A landscape with many valleys, sampled at points; each row gives a point and its height.
From any point a ball rolls to the lowest of the 2 points nearest to it. It stops when none of these is lower. Distance is the straight distance between rows; heights are no part of it.
K295 h=6.47: [ 16 -10 -16 -86  -6 -25 -10 -14  33  13   6  -2 -25   7  -5  -4  21 -14
  21  -7  -8]
K384 h=7.48: [ 18 -11  45  18  26  61   2  12   8   2 -21  24  27 -15 -15  39  -9 -11
   2  24  28]
K5 h=5.92: [ -7  17  62  41  35  26  31  27 -22  -8  -7  44   7 -26  10  28 -16  18
 -18  45  20]
K279 h=4.82: [  7  12  43   9  31  16   0  12  23  -5  -4  30   6 -16   7 -18   2 -16
  -2  45   2]
K341 h=7.18: [-13   5 -65  26 -22  16 -18 -52 -34  27  18 -86  10  34 -17 -11 -35  12
   4 -61 -12]
K669 h=5.78: [ 19   6  -4 -46  -2 -31   5 -37  29   0  17  10 -33  -2  19 -29  -5   2
   1   8  16]
K874 h=8.06: [ -5  35  44  34  41  29 -25  -8  -5   9 -14   7  30 -16   7 -12 -31 -10
   9  47  47]
K165 h=6.52: [ 15   5 -28  14  -8 -17 -21 -23  19  -2  17 -16 -14   8  22 -23 -11  -4
   7  -7 -14]
K190 h=3.68: [ -1 -15  -4   7 -22 -48   5  45 -23  -1   1  25 -38  -9  13  -6  50   1
   2  -8 -56]
K229 h=6.43: [  6   2 -58  21 -24  -6 -23 -36  -3   6  12 -47 -13  25  12 -14 -18   4
   5 -42 -19]
K520 h=2.79: [-31  -3 -40  33   0  56 -30  12 -10   7   3 -52  40  20 -29   0 -31 -16
  13   2 -11]
K770 h=1.24: [  9 -29 -28  19  -9  26 -31  19  24   2 -13 -10  32  15 -19 -11   9 -32
  18  15 -18]
K307 h=2.18: [ -5 -16 -18  15 -31  -3 -38  41  -9 -10 -19 -28  28   1 -37  35  58 -22
  18 -19 -44]
K238 h=2.85: [-14 -26  -5  54 -25  12  -9  73 -11 -15 -33  -3  13 -16 -26  41  48   1
  -3  18 -53]
K468 h=2.32: [-28  -8  17  47 -18 -14  22  38 -47  -6  14  20 -29 -22  19 -12  -7  38
 -31  11  -6]
K864 h=2.28: [ -2 -27  -5  54  -7  51 -15  60   1 -16 -28 -27  45  -6 -30  23  13  -9
  16  36 -41]
K103 h=2.92: [ -2  -4  20  39   4  18   6  43   5 -17  -4  10  11  -6  -3   8  15  -9
   3  33 -44]
K83 h=1.67: [-24  -8  -8  44 -40 -14 -16  42 -33 -15  10 -13 -19 -13  -6   8  23  10
 -18 -15 -51]
K640 h=2.00: [-36   3   2  45   8  30  -6  30 -15 -14  -1 -15  17 -15   9   4 -24  -1
  -1  27  -7]
K130 h=3.59: [  7  15  25 -49  29 -15  20 -37  17   0   9  22   2  -4  -4  -7  -5   8
  10  23  57]
K823 h=1.04: [-16  -3 -28  25 -36 -27  -6 -19 -22  -8  18 -51 -34   3  19  -5  14  25
 -28 -59 -23]
K708 h=7.14: [  6 -13   3 -57 -32 -69  22  26 -16   0   5  23 -58  -8   8  17  51  21
 -14 -27 -30]
K720 h=2.67: [  5  -6 -36   6 -43 -30 -44  16  -7   0  -9 -37   5   5 -22  15  48 -11
  11 -42 -42]
K780 h=4.34: [ 15   2  55 -17  28   2  27  12   6   6  10  53 -16 -19  14   4  20   1
   2  41  11]
K898 h=3.75: [  5  22   2   2  40  46 -22 -32   6  20 -13  14  51  24 -29 -11 -37 -27
  12  13  37]
K211 h=4.80: [ -7  -8  11 -12 -19 -50  42  28 -44  13   2  55 -60 -13  21 -17  31  26
 -32  -5 -42]
K973 h=1.38: [ -2  -4  -2 -30 -15 -37  20 -45  10 -15  14 -20 -28   4  28 -23  -6  30
 -15 -42  31]
K667 h=8.31: [ 18 -11  28 -13  11   8  17  42  24 -10 -25  52  -1 -13   0  38  23 -15
   4  24 -10]
K3 h=6.71: [  6  36  29  15  23 -30   6 -30  -2  -6  21   9 -21  -8  35 -40 -32  29
 -16  25  32]
K147 h=2.94: [-18 -13   6  41 -33 -35  17  74 -56   5  -3  37 -28 -17   1  13  29  24
 -24  -7 -51]
K281 h=7.88: [ 29  -9 -20 -20  11  41 -27 -11  32  23 -23  17  47  27 -37  -5  -2 -46
  32  19   7]
K436 h=5.54: [  9  21  72  17  43  22  18  -2   4  -1 -14  42  15 -17  -4  17 -14  10
 -14  36  45]
K318 h=6.03: [ 10   4 -39 -30   3  -2  -7 -40  10  11   6 -27   9  28 -13 -13  -4 -14
  16 -45 -11]
K360 h=1.80: [ 19 -22  -3  34   4  47 -23  36  26 -12 -33   5  40  -1 -29  -3   3 -24
  11  43 -23]
K901 h=3.34: [  2   3  -5   7  -3   4   2  25  13 -20   2   4  10   0  -3   9  17 -12
   5  -5 -32]
K113 h=1.73: [ 11   6  20 -63  28  -3  20  -3  30  -1  -3  27   1  -7   7  14   7 -18
  24  13   4]
K991 h=6.93: [  9 -11  26 -18   6  29  -7 -15  18  -4  10  21  18  11 -24   6  -1 -14
  10  -2  24]
K693 h=6.94: [  5  12 -55  -6  21  22  -9 -41   7  21 -10 -17  40  33 -20 -20 -29 -34
  25  -4  20]
K76 h=5.17: [ 15  28  33 -16  39  13 -13 -23  23   0 -21  20  14  -2   0 -17 -16 -25
   4  34  25]
K613 h=4.15: [  6 -30  11 -13 -33 -29 -11  45  -1   0  -7  13 -22 -12 -10  18  60  -7
   0 -24 -46]
K772 h=3.49: [-13   9 -38  26  30  60 -19 -24 -22  39   2 -25  57  35 -39 -18 -59 -20
  22   3  28]
K542 h=4.71: [ -8 -28  17 -20 -27  -8   0  17  -1  -8  -4   2   1 -11 -21  25  46 -14
  -4 -35   1]
K364 h=1.75: [-15 -10  15  -4 -16 -11   4   7   0 -16   5  20 -21 -10  24 -14   3   6
 -23 -16   7]
K509 h=1.92: [  4 -17  20 -39 -17 -23   3  16  18  -7   1  30 -23 -11  10  -1  17  -3
  -8 -12 -24]
K148 h=2.59: [-12 -22  -7  50 -22  17 -20  72  -8  -8 -21 -27  15  -5  -9  11   8  -3
  -7  12 -52]
K756 h=4.99: [ 21  38  67 -21  52  -8  17  -7  18   4  -7  50   5 -19   3   6   2   5
   0  55  30]
K186 h=5.25: [ -4 -20 -22 -20 -16   9 -18  -2   9   4 -11  -7  22   6 -27  17  28 -33
  20 -25   3]
K672 h=2.60: [-23 -12   8  39 -36 -39  24  37 -59   2  18  20 -40  -8   4   4  13  39
 -35 -25 -30]
K349 h=3.24: [ 18  -7 -37 -10 -39 -54 -23  10   0  -3   7 -27 -29  -1   4   6  30   1
  -1 -47 -38]
K435 h=6.72: [  3  10 -30   3   8   7  -9 -23  14   0   7   5  24  18 -10  -6 -16 -19
  24  20   9]
K679 h=1.21: [-29  17  -1  28  -2   8   2 -15 -15  -9  12 -31   2  -8  35 -20 -49  20
 -13  -7  28]
K333 h=1.35: [-15  -3  -3  28 -27 -16   0   5 -13 -12  14 -10 -24  -9  17 -17   1  12
 -27 -23 -26]
K455 h=6.63: [ 12   0   3 -56  15  18   4 -37  27   9   5  10  16  20 -14 -10  -4 -19
  19 -17  24]
K66 h=7.89: [ 21  19  37  24  48  59 -22  -7  15  13 -30  13  49 -10 -18  -4 -11 -30
   8  58  33]
K829 h=8.10: [ 26  -6  63  21  25  33  20  44   8  -3 -25  65   6 -17  10  37  19   2
  -9  46  -1]
K14 h=5.72: [-36   3 -51  35 -31  16 -39  16 -29   2  -6 -67  27  10 -26   5   4  -9
   5 -40 -26]
K171 h=6.30: [ 23  -2 -60 -28 -20 -25 -17 -61   5   8   7 -45 -24  29  13  -8  -1   1
   1 -56 -18]
K792 h=1.34: [ -4  -9 -19  11 -38 -56  24 -29 -25  -9  21 -31 -45  -1  29  -5   7  50
 -26 -50   4]
K65 h=7.20: [ 23 -17  29 -14  26  45   1  10  27   2 -20  23  29   6 -20  21  17 -29
  20  22   8]
K268 h=8.49: [ 18 -26  27   8  -8   3  10  59  10 -14 -25  32   4 -15  -8  36  49  -7
  13   8 -47]
K828 h=7.52: [ 28   2  18 -34  42  44  -9 -12  28  23 -20  32  48  11 -20  15  -6 -37
  35  15  31]
K410 h=7.10: [-11  17 -59  20   8  26 -15 -41 -12  14   2 -50  25  23  -1 -30 -46 -17
  10 -14  17]
K484 h=7.71: [  4  -2  36  45  33  79 -21  21   5  12 -14  -7  41 -11 -16  13 -22 -14
   6  44  17]
K524 h=3.42: [ 17  -7  -9 -39  15   2  -2  19  28  -3 -12  10  10   5  -9  17  29 -32
  30  14 -23]
K796 h=5.51: [ 24  18  17 -27  15  -9  -9 -28  29   4   1  29  -9  -2  16 -35 -21 -13
  -8  18  14]
K390 h=4.26: [ 17  18   0 -53  25 -22  16 -70  20   4   3   1   7   8   4 -29 -26   8
   5   5  63]
K684 h=3.29: [ -8   3  13  29  -1 -21  19  42 -18 -13   7  23 -22 -12  17  -7  31   8
  -3  18 -49]
K929 h=2.42: [-32  -5 -15  40   3  51 -13  26  -6 -12  -8 -24  37  -2 -23  30 -11 -15
  -3  10  -7]
K166 h=6.11: [ 30   2 -29 -65 -19 -49   2 -25  32   8  18 -10 -50   8  18 -10   9   0
   8  -7 -18]
K131 h=6.16: [ 28  12  12 -90  14 -30   3 -32  40  20   7  17 -28  -5   8 -12 -13  -5
  14  23  25]
K705 h=3.84: [ 16  22  40 -53  20 -49  26 -15   6  12   6  43 -45 -13  37 -29  -2  17
 -15  33  16]
K692 h=6.32: [ -3   8  -5 -27  10  -1   1 -46  15  -3   1 -11   8  12  12 -20 -18  -9
   4 -29  22]
K820 h=6.96: [  6   1 -10 -25 -28 -61  18   1  -9  -5  23  10 -47   3  15   2  28  32
 -20 -24 -23]
K223 h=7.74: [  8 -25  28  24  12  49  12  33   4  -2 -28  24  22 -21 -19  73  20 -11
   2  18   4]
K761 h=3.74: [ -4  -1  32   0  14 -21  38  25 -14  -3   5  46 -22 -22  15  -8  24   8
  -8  23 -14]
K884 h=4.41: [  2  -2  23 -38   0 -49  42  13 -11  13   7  51 -60  -8  33 -22  14  24
 -26   3   0]
K342 h=3.50: [-42  13   2  23  12  34   5 -20 -18 -11  15 -29  33  -1 -11  -2 -35  -4
   4   9  46]
K584 h=6.95: [ 18  15   1 -54  32  21 -14 -51  23  27  -9  11  24  21 -18 -31 -19 -32
  15  18  41]
K276 h=8.62: [ 30 -29  19  17   3  30  -5  49  19  -9 -20  15  30   0 -33  46  39 -14
  26  23 -39]
K460 h=5.60: [-13 -14 -50  12 -20  16 -34   7 -11   8 -12 -36  34  20 -22   4   5 -32
  23 -36 -14]
K146 h=5.66: [-15 -15 -23 -37 -20 -16  -5 -23  -1  -3   2 -17  17  16 -19  18  19   0
  17 -52  28]
K758 h=3.13: [ -2   3 -19  27  15  58 -28   1   5  13  -3 -13  48  28 -32   2 -33 -20
  19  16  14]
K999 h=4.73: [ 21  31 -36 -26  22 -20   1 -89  13  18   5 -28  -3  18  10 -35 -36   2
   6 -11  48]
K125 h=2.57: [ -8   2   2  31 -12 -35  32  11 -42   5  10  20 -53  -9  41 -31 -10  42
 -31   1 -17]
K143 h=6.36: [ 31   1  -6 -66 -21 -63  17 -25  19  10  35   8 -68  -2  32 -19   3  35
 -12 -12  -6]
K863 h=6.53: [ 25  12 -15 -26 -16 -61  31 -46   7  -5  16  -5 -71  -3  46 -23  -5  49
 -26 -19  -3]
K956 h=7.94: [  3 -23  45  40   4  38  13  51 -17  -8 -23  40   3 -25  -2  40  17   0
 -18  16  -7]
K300 h=2.98: [ 29  -3  29 -62   8 -27  12  12  26   8   8  43 -43  -7  22 -14   8   1
   2  21 -15]
K977 h=2.01: [-28 -11  10  57 -15  12   5  61 -35  -4   1   3 -14 -21  -2  12   3  12
 -30  16 -26]
K170 h=7.15: [-36   9 -54  27  -7  38 -13 -31 -35  19  13 -85  22  20  -8 -15 -56   3
   4 -29   4]
K287 h=2.61: [-15 -24 -22  37 -17  35 -25  40  -2  -6 -20 -37  40   5 -42  32  27 -21
  16  -5 -28]
K649 h=6.54: [ 21   0 -32 -41 -37 -60  -2 -44   8   5  19 -37 -48  12  17   5  18  27
   1 -63 -15]
K375 h=5.82: [-38  -8 -29  30 -28  -3 -10  13 -27 -14   2 -45  14 -11 -14  24  18  -3
   1 -20  -5]
K804 h=5.94: [-38  -4  -8  13 -16  -9   7  -8 -15 -16  15 -12   4  -3 -10  18   8   8
  -3 -17  19]
K243 h=5.01: [ 12  42 -27   7  21 -10  -8 -54  12   2   4 -14  11  23  16 -32 -49  -5
  12  10  30]
K712 h=7.19: [-46  -6 -33  32 -20  30 -23   3 -29  10  17 -70  17   1   1   5 -46  16
  -6 -21   7]
K807 h=2.08: [ -5   2   9 -34  -3 -46  42 -16   0 -14   9  18 -23  -9  21 -17   2  34
 -20 -10  34]
K876 h=3.27: [-21  22  17   7  18   6  15 -43   1 -10  14  -9  15   6  -8 -16 -28  16
 -12   5  51]
K310 h=6.76: [  6  -4 -21 -51 -26 -49   4 -11  10 -10  12 -10 -27  17   2  13  14  21
  -3 -55   1]
K811 h=6.59: [ -7  -5 -33  39  -8   9 -25  -3  -1  -2  15 -24  -1   7   1 -11 -19  -4
   5  11  -1]
K939 h=6.64: [ 18  25   7   6   7 -37  22 -38  -1 -11  17  18 -52  -4  51 -35 -23  41
 -32   2   3]
K566 h=1.58: [-25  15  28  32  19   7  12  12 -12 -14  10   0  10 -11  22  -6 -33  17
  -9  14  18]
K491 h=2.84: [-17  21  23 -12  15 -20  26 -21   0 -12   9  23   4 -15  11   2 -13  19
  -8  16  48]
K132 h=8.53: [ -7 -15  18 -20   2   5  24  16  10 -15 -16  37   3 -15   8  38  14  -2
   0  -7  18]
K907 h=3.77: [-37  11  11  32  19  63 -14   4 -24  10  -1 -42  44   2 -23   9 -54  -2
  -3  25  32]
K184 h=0.94: [ -6  12 -10   4  -2 -17  20 -49  -5 -17  16 -37 -16   3  31 -30 -41  36
 -20 -29  36]

For each start below, name the point where the ball stops.
K693 | K318
K907 | K184
K898 | K184
K669 | K684
K772 | K184
K712 | K184
